Each scene shows the same named points in several views. A view is turned or mirrored, shifted and resized as a whole, has a little noise and may leave points out.
(in the rows, 100 means zero)

Scene 1
View 1
k_767: [108, 100, 98, 102, 81, 108, 91, 95, 87, 138, 128, 84, 91, 82, 110, 89, 98, 96, 112, 83, 116, 77, 91, 89, 93, 91, 120, 95, 94, 98, 103, 102, 93, 74, 92, 105, 102, 99, 108, 72, 107]
k_847: [120, 87, 105, 108, 87, 107, 58, 102, 75, 147, 115, 74, 88, 87, 96, 106, 120, 85, 121, 79, 98, 62, 78, 94, 90, 82, 136, 104, 80, 104, 91, 100, 96, 87, 90, 112, 91, 105, 111, 46, 107]
k_25: [124, 98, 84, 125, 97, 97, 67, 64, 88, 157, 94, 102, 106, 89, 81, 78, 123, 103, 137, 70, 104, 43, 83, 80, 94, 85, 129, 93, 87, 92, 106, 86, 67, 110, 81, 120, 93, 131, 92, 74, 98]
k_170: [108, 86, 106, 111, 78, 93, 67, 81, 60, 119, 105, 74, 101, 88, 126, 104, 142, 81, 110, 75, 104, 48, 73, 102, 94, 75, 116, 105, 73, 115, 95, 121, 101, 100, 93, 96, 76, 88, 134, 69, 85]
k_989: [118, 111, 111, 111, 84, 105, 100, 101, 88, 145, 151, 89, 104, 75, 121, 72, 98, 72, 124, 72, 114, 82, 90, 99, 84, 96, 112, 111, 64, 99, 78, 97, 107, 68, 111, 89, 101, 98, 115, 83, 115]
k_895: [93, 115, 96, 99, 80, 107, 126, 104, 94, 114, 152, 90, 107, 86, 150, 70, 74, 88, 100, 85, 144, 108, 104, 89, 97, 102, 86, 91, 94, 88, 109, 112, 99, 56, 114, 80, 109, 85, 118, 114, 99]
k_504: [113, 83, 85, 109, 90, 109, 42, 109, 85, 132, 86, 78, 88, 113, 91, 122, 119, 107, 113, 87, 113, 66, 81, 77, 101, 90, 136, 80, 108, 90, 124, 102, 78, 92, 82, 123, 90, 120, 101, 43, 97]
k_880: [99, 108, 101, 106, 81, 104, 94, 117, 83, 104, 136, 80, 112, 104, 154, 91, 99, 71, 104, 82, 137, 97, 91, 94, 94, 101, 89, 94, 77, 95, 104, 119, 110, 63, 123, 78, 97, 86, 128, 94, 91]
k_570: [101, 99, 93, 102, 82, 101, 104, 76, 79, 128, 119, 90, 97, 78, 121, 81, 109, 103, 106, 79, 122, 69, 91, 92, 95, 86, 110, 93, 96, 100, 108, 109, 85, 82, 88, 99, 96, 94, 114, 89, 92]
k_801: [115, 104, 100, 113, 87, 104, 81, 97, 88, 138, 129, 88, 102, 89, 112, 85, 107, 78, 124, 76, 114, 74, 86, 91, 92, 94, 113, 99, 73, 94, 95, 102, 96, 81, 103, 99, 94, 107, 111, 77, 105]
k_994: [91, 102, 89, 91, 78, 103, 120, 90, 82, 116, 124, 86, 98, 86, 144, 84, 94, 107, 88, 85, 150, 75, 100, 83, 92, 98, 112, 79, 103, 109, 114, 108, 101, 49, 94, 92, 107, 82, 105, 84, 94]
k_813: [117, 100, 93, 111, 92, 109, 68, 110, 94, 137, 117, 88, 98, 101, 102, 93, 102, 91, 121, 82, 118, 80, 88, 83, 98, 98, 117, 88, 92, 83, 108, 98, 85, 81, 101, 108, 99, 117, 103, 67, 104]
k_442: [113, 99, 90, 112, 90, 104, 70, 98, 90, 135, 110, 88, 100, 97, 102, 94, 105, 96, 120, 81, 117, 76, 88, 83, 98, 92, 118, 88, 95, 86, 110, 100, 84, 86, 93, 111, 98, 116, 104, 71, 102]
k_967: [105, 95, 95, 111, 83, 92, 83, 68, 66, 122, 97, 86, 109, 90, 125, 91, 136, 94, 110, 74, 115, 43, 77, 92, 96, 79, 114, 95, 83, 111, 103, 113, 91, 97, 88, 99, 83, 97, 120, 81, 82]
k_519: [101, 100, 89, 100, 83, 105, 106, 78, 89, 139, 124, 92, 91, 71, 108, 77, 93, 112, 108, 83, 121, 75, 97, 85, 94, 87, 118, 88, 107, 94, 112, 100, 80, 77, 82, 108, 104, 100, 104, 87, 102]
k_654: [104, 95, 94, 94, 80, 109, 93, 96, 84, 134, 120, 80, 87, 85, 118, 96, 98, 106, 101, 86, 128, 74, 92, 86, 93, 95, 127, 86, 101, 103, 107, 104, 94, 64, 88, 107, 105, 92, 102, 63, 104]
k_224: [112, 104, 107, 125, 87, 105, 73, 112, 85, 118, 138, 87, 116, 101, 125, 87, 106, 62, 130, 77, 110, 100, 82, 97, 102, 93, 88, 107, 66, 75, 97, 114, 97, 97, 123, 85, 87, 106, 135, 98, 97]
k_347: [92, 99, 98, 103, 74, 100, 111, 79, 71, 111, 129, 83, 103, 79, 143, 82, 108, 92, 100, 82, 124, 79, 89, 97, 97, 85, 95, 96, 89, 99, 105, 123, 97, 83, 96, 87, 93, 79, 133, 104, 86]
View 2
k_570: [105, 105, 100, 91, 99, 92, 117, 92, 98, 96, 97, 108, 111, 82, 103, 106, 98, 91, 94, 93, 105, 93, 95, 89, 99, 101, 98, 69, 90, 78, 88, 106, 118, 86, 108, 85, 112, 97, 98, 98, 96]
k_813: [112, 108, 98, 99, 103, 94, 115, 98, 94, 100, 91, 108, 96, 90, 99, 88, 113, 87, 82, 82, 94, 90, 100, 105, 93, 112, 86, 83, 103, 85, 104, 91, 108, 103, 119, 89, 109, 114, 106, 91, 96]
k_504: [100, 106, 97, 89, 103, 85, 131, 96, 90, 96, 92, 90, 92, 87, 94, 85, 109, 73, 64, 58, 88, 96, 107, 95, 82, 112, 78, 100, 88, 92, 107, 82, 112, 100, 111, 103, 100, 112, 108, 76, 93]
k_654: [105, 105, 101, 97, 99, 96, 120, 96, 102, 84, 94, 107, 110, 83, 105, 100, 100, 87, 91, 82, 91, 90, 98, 92, 104, 106, 83, 82, 95, 84, 83, 90, 124, 95, 112, 95, 116, 103, 104, 94, 99]
k_25: [104, 110, 84, 74, 95, 78, 105, 90, 89, 121, 112, 85, 92, 75, 92, 97, 108, 84, 70, 93, 101, 95, 103, 101, 78, 115, 86, 86, 92, 74, 103, 101, 97, 99, 123, 89, 86, 107, 88, 75, 110]
k_895: [120, 109, 104, 114, 101, 107, 111, 99, 99, 93, 80, 139, 121, 97, 110, 97, 114, 103, 114, 101, 104, 85, 91, 94, 116, 102, 102, 58, 107, 83, 88, 108, 123, 92, 119, 73, 136, 107, 113, 118, 88]
k_994: [108, 107, 100, 100, 95, 101, 123, 95, 101, 88, 90, 125, 128, 86, 112, 105, 100, 95, 107, 84, 102, 89, 94, 80, 114, 102, 87, 72, 92, 85, 72, 102, 135, 86, 114, 84, 132, 95, 110, 104, 90]
k_224: [113, 100, 114, 114, 111, 98, 107, 96, 94, 111, 85, 128, 96, 103, 95, 92, 113, 97, 96, 105, 107, 89, 98, 113, 90, 104, 110, 63, 111, 84, 130, 108, 104, 93, 103, 79, 112, 115, 110, 107, 79]
k_442: [109, 108, 97, 94, 102, 90, 115, 96, 94, 100, 93, 106, 96, 87, 99, 89, 113, 88, 83, 83, 96, 93, 102, 100, 91, 110, 90, 82, 98, 84, 100, 94, 108, 99, 117, 89, 105, 110, 104, 89, 96]
k_967: [93, 100, 104, 88, 91, 83, 118, 83, 93, 118, 107, 106, 113, 87, 92, 106, 94, 85, 84, 92, 117, 91, 100, 85, 78, 106, 91, 77, 83, 82, 108, 107, 123, 82, 98, 85, 102, 92, 102, 88, 82]
k_847: [101, 99, 113, 101, 105, 89, 110, 94, 105, 95, 102, 94, 93, 83, 96, 102, 95, 82, 76, 91, 91, 86, 100, 111, 84, 112, 77, 87, 102, 85, 110, 84, 113, 101, 98, 105, 95, 110, 98, 82, 99]
k_880: [111, 102, 117, 119, 102, 105, 115, 96, 99, 98, 81, 140, 114, 103, 102, 96, 106, 98, 105, 96, 108, 84, 95, 97, 102, 103, 98, 63, 106, 91, 106, 105, 126, 90, 102, 80, 131, 105, 119, 113, 72]
k_801: [110, 104, 108, 104, 102, 94, 102, 95, 99, 105, 96, 113, 100, 89, 97, 100, 104, 93, 91, 102, 101, 85, 98, 109, 93, 110, 90, 75, 107, 80, 107, 97, 109, 99, 111, 87, 109, 110, 102, 96, 93]
k_170: [89, 91, 122, 98, 100, 88, 117, 86, 100, 106, 104, 101, 105, 87, 93, 110, 85, 83, 82, 96, 109, 89, 100, 98, 77, 102, 92, 75, 88, 84, 121, 103, 123, 82, 78, 95, 97, 96, 102, 91, 78]
k_989: [114, 103, 114, 114, 103, 99, 93, 97, 107, 98, 97, 119, 105, 86, 103, 108, 100, 100, 105, 119, 99, 79, 93, 116, 104, 108, 88, 65, 117, 77, 101, 99, 111, 100, 108, 87, 116, 111, 100, 104, 101]
k_767: [108, 105, 103, 99, 103, 94, 113, 97, 102, 90, 93, 107, 103, 83, 104, 101, 103, 89, 92, 93, 94, 88, 97, 101, 101, 107, 90, 77, 101, 80, 92, 95, 115, 96, 110, 93, 112, 106, 102, 96, 101]
k_347: [103, 100, 110, 99, 102, 98, 120, 91, 99, 97, 92, 119, 118, 89, 104, 108, 96, 93, 104, 100, 111, 93, 94, 90, 102, 95, 111, 57, 91, 82, 97, 115, 124, 78, 95, 81, 120, 93, 104, 108, 84]
k_519: [111, 110, 91, 89, 103, 93, 116, 97, 98, 90, 94, 100, 107, 77, 108, 103, 104, 90, 95, 90, 96, 96, 94, 93, 107, 103, 97, 72, 92, 76, 79, 101, 114, 92, 119, 88, 112, 101, 95, 97, 107]
View 3
k_347: [99, 115, 108, 118, 84, 85, 114, 64, 105, 86, 99, 106, 115, 79, 102, 95, 78, 122, 90, 93, 75, 126, 116, 97, 101, 103, 119, 103, 111, 92, 109, 109, 90, 111, 119, 114, 96, 71, 102, 110, 92]
k_767: [109, 92, 95, 99, 82, 83, 101, 89, 88, 93, 101, 109, 111, 90, 98, 98, 96, 107, 108, 106, 104, 122, 120, 106, 85, 89, 107, 111, 113, 73, 109, 107, 108, 102, 89, 107, 89, 96, 98, 99, 90]
k_895: [112, 102, 87, 102, 86, 106, 117, 96, 111, 63, 96, 115, 119, 84, 106, 83, 88, 126, 92, 78, 75, 120, 105, 112, 105, 121, 103, 121, 127, 83, 109, 103, 77, 123, 130, 115, 86, 104, 87, 117, 104]
k_801: [118, 98, 93, 98, 82, 84, 90, 90, 92, 108, 98, 97, 101, 95, 95, 91, 93, 96, 103, 96, 83, 120, 119, 97, 89, 93, 103, 113, 113, 73, 107, 93, 112, 108, 93, 109, 89, 106, 101, 104, 93]
k_442: [99, 98, 92, 88, 91, 90, 87, 92, 78, 99, 102, 103, 96, 90, 100, 92, 96, 112, 100, 108, 105, 118, 123, 89, 81, 76, 111, 120, 119, 68, 108, 98, 127, 104, 89, 102, 98, 102, 100, 91, 91]
k_224: [116, 118, 97, 111, 84, 91, 76, 86, 94, 110, 97, 92, 100, 97, 100, 88, 82, 100, 89, 70, 43, 102, 121, 74, 102, 93, 94, 113, 121, 84, 101, 75, 119, 106, 97, 116, 85, 103, 89, 126, 86]
k_967: [101, 114, 113, 102, 89, 75, 104, 62, 92, 121, 98, 93, 90, 82, 91, 89, 78, 106, 90, 114, 86, 137, 124, 88, 85, 79, 127, 103, 98, 82, 103, 108, 121, 108, 100, 109, 112, 74, 123, 88, 94]
k_504: [83, 99, 95, 81, 101, 85, 80, 82, 57, 106, 111, 106, 91, 84, 98, 89, 92, 110, 102, 131, 126, 100, 130, 80, 74, 54, 116, 123, 113, 64, 100, 112, 156, 97, 71, 107, 104, 97, 92, 72, 99]
k_989: [135, 95, 90, 104, 71, 81, 96, 97, 106, 102, 92, 98, 111, 102, 93, 95, 98, 88, 107, 85, 72, 125, 113, 115, 92, 112, 94, 108, 111, 72, 108, 91, 91, 110, 94, 114, 81, 109, 101, 116, 90]
k_654: [102, 91, 95, 95, 86, 83, 111, 83, 86, 84, 103, 113, 112, 82, 97, 95, 93, 113, 106, 118, 118, 121, 118, 112, 83, 91, 115, 112, 110, 70, 107, 119, 106, 103, 93, 111, 93, 92, 95, 88, 102]
k_813: [103, 96, 88, 87, 90, 93, 85, 99, 79, 96, 105, 104, 101, 92, 101, 89, 97, 110, 103, 104, 102, 111, 121, 91, 83, 77, 106, 122, 121, 66, 106, 97, 126, 105, 88, 106, 92, 110, 92, 96, 94]
k_994: [99, 97, 94, 96, 91, 91, 131, 80, 106, 70, 102, 117, 118, 73, 100, 86, 89, 126, 96, 111, 109, 130, 110, 118, 95, 108, 121, 113, 113, 81, 107, 127, 84, 117, 125, 116, 99, 87, 100, 92, 109]
k_170: [107, 121, 116, 112, 83, 62, 95, 51, 88, 129, 102, 92, 97, 86, 88, 93, 75, 93, 91, 113, 72, 115, 129, 84, 93, 81, 121, 97, 93, 89, 97, 111, 126, 102, 84, 126, 104, 69, 108, 93, 95]
k_519: [99, 89, 98, 97, 84, 89, 106, 89, 90, 81, 99, 109, 111, 86, 102, 104, 96, 127, 108, 107, 116, 139, 119, 105, 79, 86, 116, 108, 116, 69, 119, 106, 102, 101, 100, 90, 94, 86, 107, 98, 81]
k_570: [100, 101, 102, 102, 85, 87, 109, 75, 96, 92, 100, 103, 109, 82, 98, 98, 87, 122, 97, 103, 98, 135, 120, 98, 87, 90, 120, 106, 111, 80, 112, 110, 102, 107, 106, 102, 100, 80, 110, 101, 89]
View 4
k_767: [106, 90, 108, 99, 86, 87, 83, 105, 109, 100, 121, 100, 97, 99, 87, 89, 107, 102, 96, 80, 107, 102, 97, 119, 109, 91, 103, 104, 110, 106, 117, 103, 98, 87, 100, 109, 96, 102, 115, 96, 110]
k_989: [94, 110, 106, 98, 81, 101, 93, 109, 111, 93, 116, 105, 77, 112, 66, 88, 105, 102, 92, 76, 98, 99, 114, 112, 101, 72, 91, 100, 85, 110, 106, 111, 109, 81, 96, 96, 89, 110, 109, 101, 101]
k_170: [103, 94, 97, 110, 79, 95, 103, 121, 91, 88, 127, 94, 85, 89, 105, 70, 100, 125, 103, 118, 108, 96, 106, 103, 115, 120, 121, 89, 88, 102, 112, 89, 89, 86, 99, 104, 102, 91, 93, 110, 122]
k_347: [107, 95, 96, 124, 94, 99, 86, 110, 112, 78, 103, 82, 89, 98, 87, 79, 89, 108, 102, 90, 122, 103, 101, 122, 128, 105, 108, 90, 99, 111, 103, 88, 94, 92, 103, 96, 93, 121, 104, 101, 88]
k_442: [108, 77, 104, 97, 91, 83, 87, 105, 101, 104, 126, 101, 94, 100, 99, 93, 107, 110, 100, 78, 103, 94, 98, 115, 109, 84, 110, 104, 110, 98, 125, 98, 97, 102, 107, 115, 99, 97, 118, 93, 124]
k_801: [98, 92, 102, 98, 85, 94, 93, 109, 102, 98, 122, 103, 83, 105, 86, 87, 105, 110, 101, 81, 100, 92, 109, 108, 105, 80, 102, 101, 94, 103, 117, 103, 103, 92, 102, 107, 97, 104, 110, 99, 116]
k_519: [110, 79, 107, 109, 79, 76, 78, 110, 116, 96, 112, 102, 107, 102, 96, 87, 103, 92, 105, 84, 118, 104, 91, 131, 116, 101, 99, 94, 128, 102, 118, 99, 89, 92, 98, 109, 96, 121, 121, 76, 101]
k_25: [97, 66, 102, 91, 67, 68, 104, 118, 93, 110, 130, 126, 97, 111, 116, 87, 115, 106, 116, 97, 96, 80, 101, 103, 98, 90, 104, 92, 117, 85, 131, 101, 95, 108, 101, 122, 104, 106, 115, 65, 137]
k_847: [103, 91, 111, 90, 74, 83, 95, 111, 94, 106, 140, 111, 97, 95, 103, 80, 111, 112, 97, 103, 99, 97, 100, 105, 100, 108, 111, 102, 98, 102, 123, 104, 92, 79, 95, 116, 104, 78, 106, 98, 129]
k_654: [118, 88, 111, 100, 89, 81, 73, 109, 110, 99, 129, 92, 97, 93, 88, 88, 108, 105, 94, 83, 110, 109, 92, 125, 113, 95, 102, 102, 125, 108, 118, 101, 92, 83, 97, 108, 93, 103, 123, 101, 111]
k_967: [105, 83, 97, 111, 78, 85, 99, 125, 93, 86, 122, 96, 85, 95, 107, 75, 99, 118, 110, 112, 110, 92, 103, 108, 117, 112, 113, 83, 107, 97, 115, 88, 88, 96, 100, 103, 100, 110, 103, 95, 117]
k_994: [122, 92, 106, 113, 95, 84, 67, 116, 118, 87, 117, 75, 87, 92, 80, 89, 103, 108, 97, 81, 120, 113, 92, 132, 127, 93, 97, 91, 134, 114, 110, 94, 91, 86, 98, 93, 86, 129, 124, 108, 89]
k_504: [117, 63, 107, 90, 94, 72, 85, 102, 91, 115, 146, 98, 102, 83, 120, 89, 113, 120, 103, 87, 102, 96, 88, 112, 110, 98, 127, 109, 123, 95, 137, 94, 88, 99, 109, 128, 107, 72, 123, 101, 141]
k_813: [106, 78, 104, 93, 94, 85, 86, 102, 103, 107, 127, 99, 94, 100, 96, 95, 108, 110, 98, 71, 103, 93, 99, 115, 106, 76, 110, 107, 108, 100, 125, 102, 99, 101, 107, 116, 99, 94, 120, 97, 125]
k_895: [109, 97, 98, 115, 107, 102, 75, 102, 123, 83, 98, 75, 79, 105, 66, 96, 94, 106, 93, 58, 116, 105, 104, 129, 124, 66, 97, 98, 105, 113, 104, 96, 104, 98, 106, 91, 83, 132, 120, 109, 80]
k_880: [109, 99, 93, 114, 111, 109, 81, 105, 110, 83, 110, 71, 71, 94, 73, 90, 92, 123, 94, 70, 113, 102, 107, 118, 127, 75, 109, 95, 92, 115, 105, 90, 103, 97, 109, 90, 89, 115, 110, 125, 94]
View 5
k_880: [111, 106, 100, 63, 91, 77, 106, 107, 115, 103, 75, 124, 116, 116, 103, 84, 103, 99, 103, 72, 140, 102, 96, 105, 95, 83, 120, 149, 93, 99, 74, 128, 79, 104, 89, 93, 75, 115, 100, 103, 98]
k_570: [89, 129, 90, 101, 101, 88, 106, 95, 103, 107, 109, 114, 112, 126, 102, 93, 104, 116, 117, 87, 109, 105, 88, 106, 95, 86, 86, 111, 88, 97, 77, 121, 91, 81, 99, 102, 74, 113, 105, 111, 113]
k_25: [89, 97, 79, 125, 125, 114, 103, 108, 101, 101, 119, 96, 84, 127, 103, 101, 138, 116, 119, 108, 61, 101, 96, 116, 100, 88, 67, 71, 83, 111, 79, 121, 129, 71, 101, 118, 74, 101, 103, 120, 116]
k_767: [96, 110, 96, 109, 98, 91, 113, 107, 91, 117, 99, 108, 104, 122, 94, 87, 111, 119, 114, 86, 102, 115, 76, 105, 98, 77, 95, 112, 96, 95, 82, 121, 102, 95, 93, 102, 74, 108, 95, 115, 107]
k_994: [98, 141, 110, 109, 90, 76, 114, 94, 112, 114, 104, 127, 126, 117, 97, 75, 84, 116, 103, 91, 128, 103, 82, 102, 106, 82, 95, 126, 105, 96, 77, 123, 69, 98, 94, 106, 74, 110, 118, 99, 109]
k_224: [107, 83, 82, 58, 96, 94, 100, 120, 105, 98, 72, 110, 99, 120, 108, 95, 139, 101, 115, 69, 118, 108, 100, 111, 83, 83, 116, 141, 72, 102, 72, 134, 104, 91, 93, 89, 75, 116, 81, 121, 102]
k_895: [108, 118, 109, 77, 65, 76, 111, 111, 118, 112, 81, 126, 128, 110, 101, 73, 113, 124, 105, 88, 135, 107, 87, 105, 98, 78, 113, 149, 94, 89, 59, 143, 65, 95, 92, 99, 83, 121, 108, 110, 104]
k_504: [102, 95, 82, 134, 131, 136, 112, 104, 87, 110, 114, 93, 73, 146, 93, 81, 109, 93, 103, 82, 76, 104, 92, 105, 115, 94, 95, 111, 96, 113, 111, 101, 116, 103, 86, 107, 63, 81, 109, 102, 109]
k_967: [87, 123, 81, 90, 132, 85, 94, 92, 108, 90, 113, 113, 99, 128, 106, 111, 101, 95, 119, 81, 104, 96, 107, 113, 93, 93, 80, 94, 82, 107, 84, 109, 110, 80, 99, 101, 69, 109, 104, 107, 112]
k_801: [103, 92, 95, 92, 104, 88, 108, 115, 100, 108, 89, 110, 100, 115, 100, 95, 124, 110, 115, 87, 101, 111, 86, 111, 90, 77, 98, 110, 92, 99, 75, 125, 112, 94, 92, 103, 76, 110, 91, 116, 101]
k_989: [102, 89, 106, 84, 90, 62, 111, 119, 98, 113, 78, 121, 113, 102, 96, 97, 124, 120, 118, 87, 114, 116, 74, 111, 82, 68, 103, 110, 97, 90, 63, 134, 111, 96, 94, 101, 83, 122, 80, 122, 96]
k_813: [109, 80, 91, 110, 103, 118, 114, 119, 93, 114, 92, 99, 87, 128, 97, 78, 131, 109, 106, 87, 88, 109, 84, 105, 103, 81, 106, 123, 93, 102, 88, 125, 112, 101, 84, 104, 72, 97, 96, 113, 104]
k_347: [89, 138, 87, 76, 96, 75, 101, 92, 107, 101, 100, 118, 118, 122, 104, 95, 98, 111, 118, 69, 131, 107, 96, 108, 88, 84, 96, 129, 82, 96, 75, 124, 79, 82, 100, 90, 74, 122, 98, 112, 112]
k_170: [88, 114, 79, 79, 141, 79, 94, 90, 94, 93, 106, 110, 93, 128, 104, 118, 95, 84, 126, 65, 111, 100, 104, 114, 85, 89, 94, 102, 84, 107, 93, 98, 119, 90, 98, 93, 65, 110, 88, 110, 106]
k_654: [98, 120, 103, 120, 102, 90, 116, 101, 94, 121, 107, 111, 105, 124, 91, 81, 93, 117, 107, 87, 104, 111, 76, 102, 104, 81, 95, 114, 107, 95, 89, 116, 94, 100, 91, 105, 71, 102, 104, 105, 106]
k_442: [101, 97, 89, 112, 108, 111, 109, 111, 97, 110, 100, 105, 93, 127, 97, 84, 123, 111, 109, 91, 89, 105, 89, 107, 105, 85, 96, 112, 91, 103, 85, 119, 108, 91, 90, 108, 74, 101, 102, 112, 108]
k_847: [95, 88, 89, 113, 132, 93, 112, 107, 78, 112, 100, 101, 86, 127, 91, 104, 109, 99, 119, 75, 88, 115, 80, 111, 92, 78, 95, 95, 97, 100, 98, 106, 133, 102, 88, 103, 66, 98, 83, 114, 100]
k_519: [87, 130, 95, 121, 91, 94, 116, 100, 95, 117, 112, 108, 109, 125, 98, 82, 110, 132, 114, 93, 97, 113, 77, 105, 101, 81, 83, 108, 93, 94, 77, 126, 89, 80, 97, 105, 77, 112, 103, 117, 114]
View 6
k_170: [106, 120, 97, 95, 118, 96, 104, 114, 109, 101, 117, 105, 101, 110, 85, 103, 114, 89, 94, 107, 106, 84, 90, 107, 92, 102, 100, 101, 102, 87, 99, 122, 100, 112, 82, 107, 105, 93, 118, 88, 115]
k_989: [109, 102, 106, 99, 91, 92, 119, 117, 99, 103, 87, 89, 90, 103, 93, 92, 118, 97, 97, 96, 94, 94, 88, 100, 108, 102, 90, 94, 95, 97, 112, 104, 91, 108, 90, 126, 114, 102, 95, 97, 107]
k_801: [104, 106, 105, 97, 100, 98, 112, 104, 101, 98, 98, 96, 97, 98, 92, 94, 116, 97, 99, 97, 95, 86, 88, 100, 106, 99, 96, 99, 102, 95, 107, 107, 92, 103, 92, 118, 109, 99, 102, 95, 103]
k_880: [113, 102, 100, 93, 106, 84, 113, 119, 95, 101, 106, 96, 101, 97, 96, 83, 121, 87, 98, 98, 90, 86, 99, 91, 109, 123, 109, 101, 85, 101, 108, 112, 90, 117, 105, 124, 94, 93, 87, 86, 113]
k_25: [89, 112, 116, 98, 98, 115, 104, 84, 104, 97, 107, 104, 103, 93, 94, 108, 114, 102, 109, 100, 102, 79, 75, 108, 96, 79, 103, 103, 116, 86, 99, 110, 96, 91, 82, 102, 114, 107, 123, 106, 93]
k_224: [111, 105, 96, 96, 102, 90, 118, 108, 110, 100, 100, 98, 102, 97, 95, 95, 117, 82, 101, 88, 96, 80, 93, 90, 118, 111, 94, 105, 102, 87, 116, 113, 89, 112, 99, 123, 99, 87, 95, 84, 100]
k_570: [94, 103, 107, 90, 100, 98, 101, 110, 92, 93, 103, 102, 98, 99, 98, 99, 122, 94, 107, 102, 99, 84, 87, 107, 90, 104, 111, 101, 91, 95, 103, 112, 92, 108, 90, 111, 108, 97, 105, 96, 112]
k_895: [103, 92, 108, 90, 91, 87, 113, 119, 85, 97, 94, 94, 97, 93, 105, 82, 127, 91, 106, 94, 87, 86, 95, 94, 107, 122, 112, 99, 79, 104, 113, 106, 88, 113, 107, 127, 101, 99, 79, 95, 112]
k_767: [97, 102, 105, 91, 99, 100, 101, 103, 96, 89, 94, 97, 94, 97, 91, 94, 121, 100, 100, 99, 95, 91, 89, 104, 98, 100, 104, 96, 94, 101, 99, 108, 91, 102, 90, 117, 111, 100, 103, 93, 108]
k_994: [96, 97, 111, 87, 100, 93, 99, 115, 77, 93, 106, 99, 98, 97, 100, 85, 127, 99, 105, 110, 91, 89, 94, 105, 89, 116, 122, 97, 76, 110, 100, 109, 92, 109, 99, 116, 105, 106, 92, 100, 120]
k_347: [101, 104, 100, 87, 102, 89, 105, 123, 93, 95, 104, 104, 97, 104, 102, 97, 124, 87, 107, 101, 99, 82, 91, 104, 93, 116, 113, 102, 84, 93, 109, 117, 91, 118, 92, 114, 103, 91, 98, 90, 119]
k_504: [93, 109, 103, 90, 118, 109, 86, 73, 103, 81, 113, 109, 106, 89, 77, 94, 113, 105, 96, 104, 95, 86, 91, 99, 97, 89, 111, 101, 111, 102, 84, 113, 95, 93, 94, 105, 103, 98, 119, 87, 96]
k_847: [102, 112, 101, 97, 110, 104, 99, 97, 109, 92, 100, 97, 97, 103, 77, 97, 113, 102, 90, 102, 98, 94, 88, 105, 98, 88, 93, 95, 108, 97, 93, 110, 96, 99, 82, 112, 113, 99, 118, 89, 104]
k_442: [95, 104, 107, 93, 103, 103, 101, 90, 99, 90, 103, 101, 101, 92, 90, 95, 118, 99, 103, 99, 94, 84, 88, 98, 102, 96, 106, 101, 103, 98, 98, 108, 93, 97, 95, 113, 106, 99, 108, 94, 99]
k_654: [96, 101, 108, 88, 103, 100, 94, 102, 90, 88, 99, 99, 96, 96, 88, 88, 121, 104, 98, 106, 93, 93, 91, 106, 92, 103, 112, 95, 91, 108, 94, 107, 92, 101, 94, 115, 110, 103, 104, 94, 111]
k_519: [87, 99, 110, 86, 93, 102, 96, 102, 89, 85, 94, 102, 95, 95, 98, 98, 125, 100, 109, 100, 98, 87, 84, 108, 90, 98, 114, 97, 91, 99, 101, 107, 90, 101, 90, 113, 113, 100, 103, 98, 107]

Which points are out of place in each view (at most two, in the order of its rows)? Write none if all are in place.
view 1 => k_895
view 2 => k_967
view 3 => k_224
view 4 => k_519, k_847
view 5 => k_813
view 6 => none
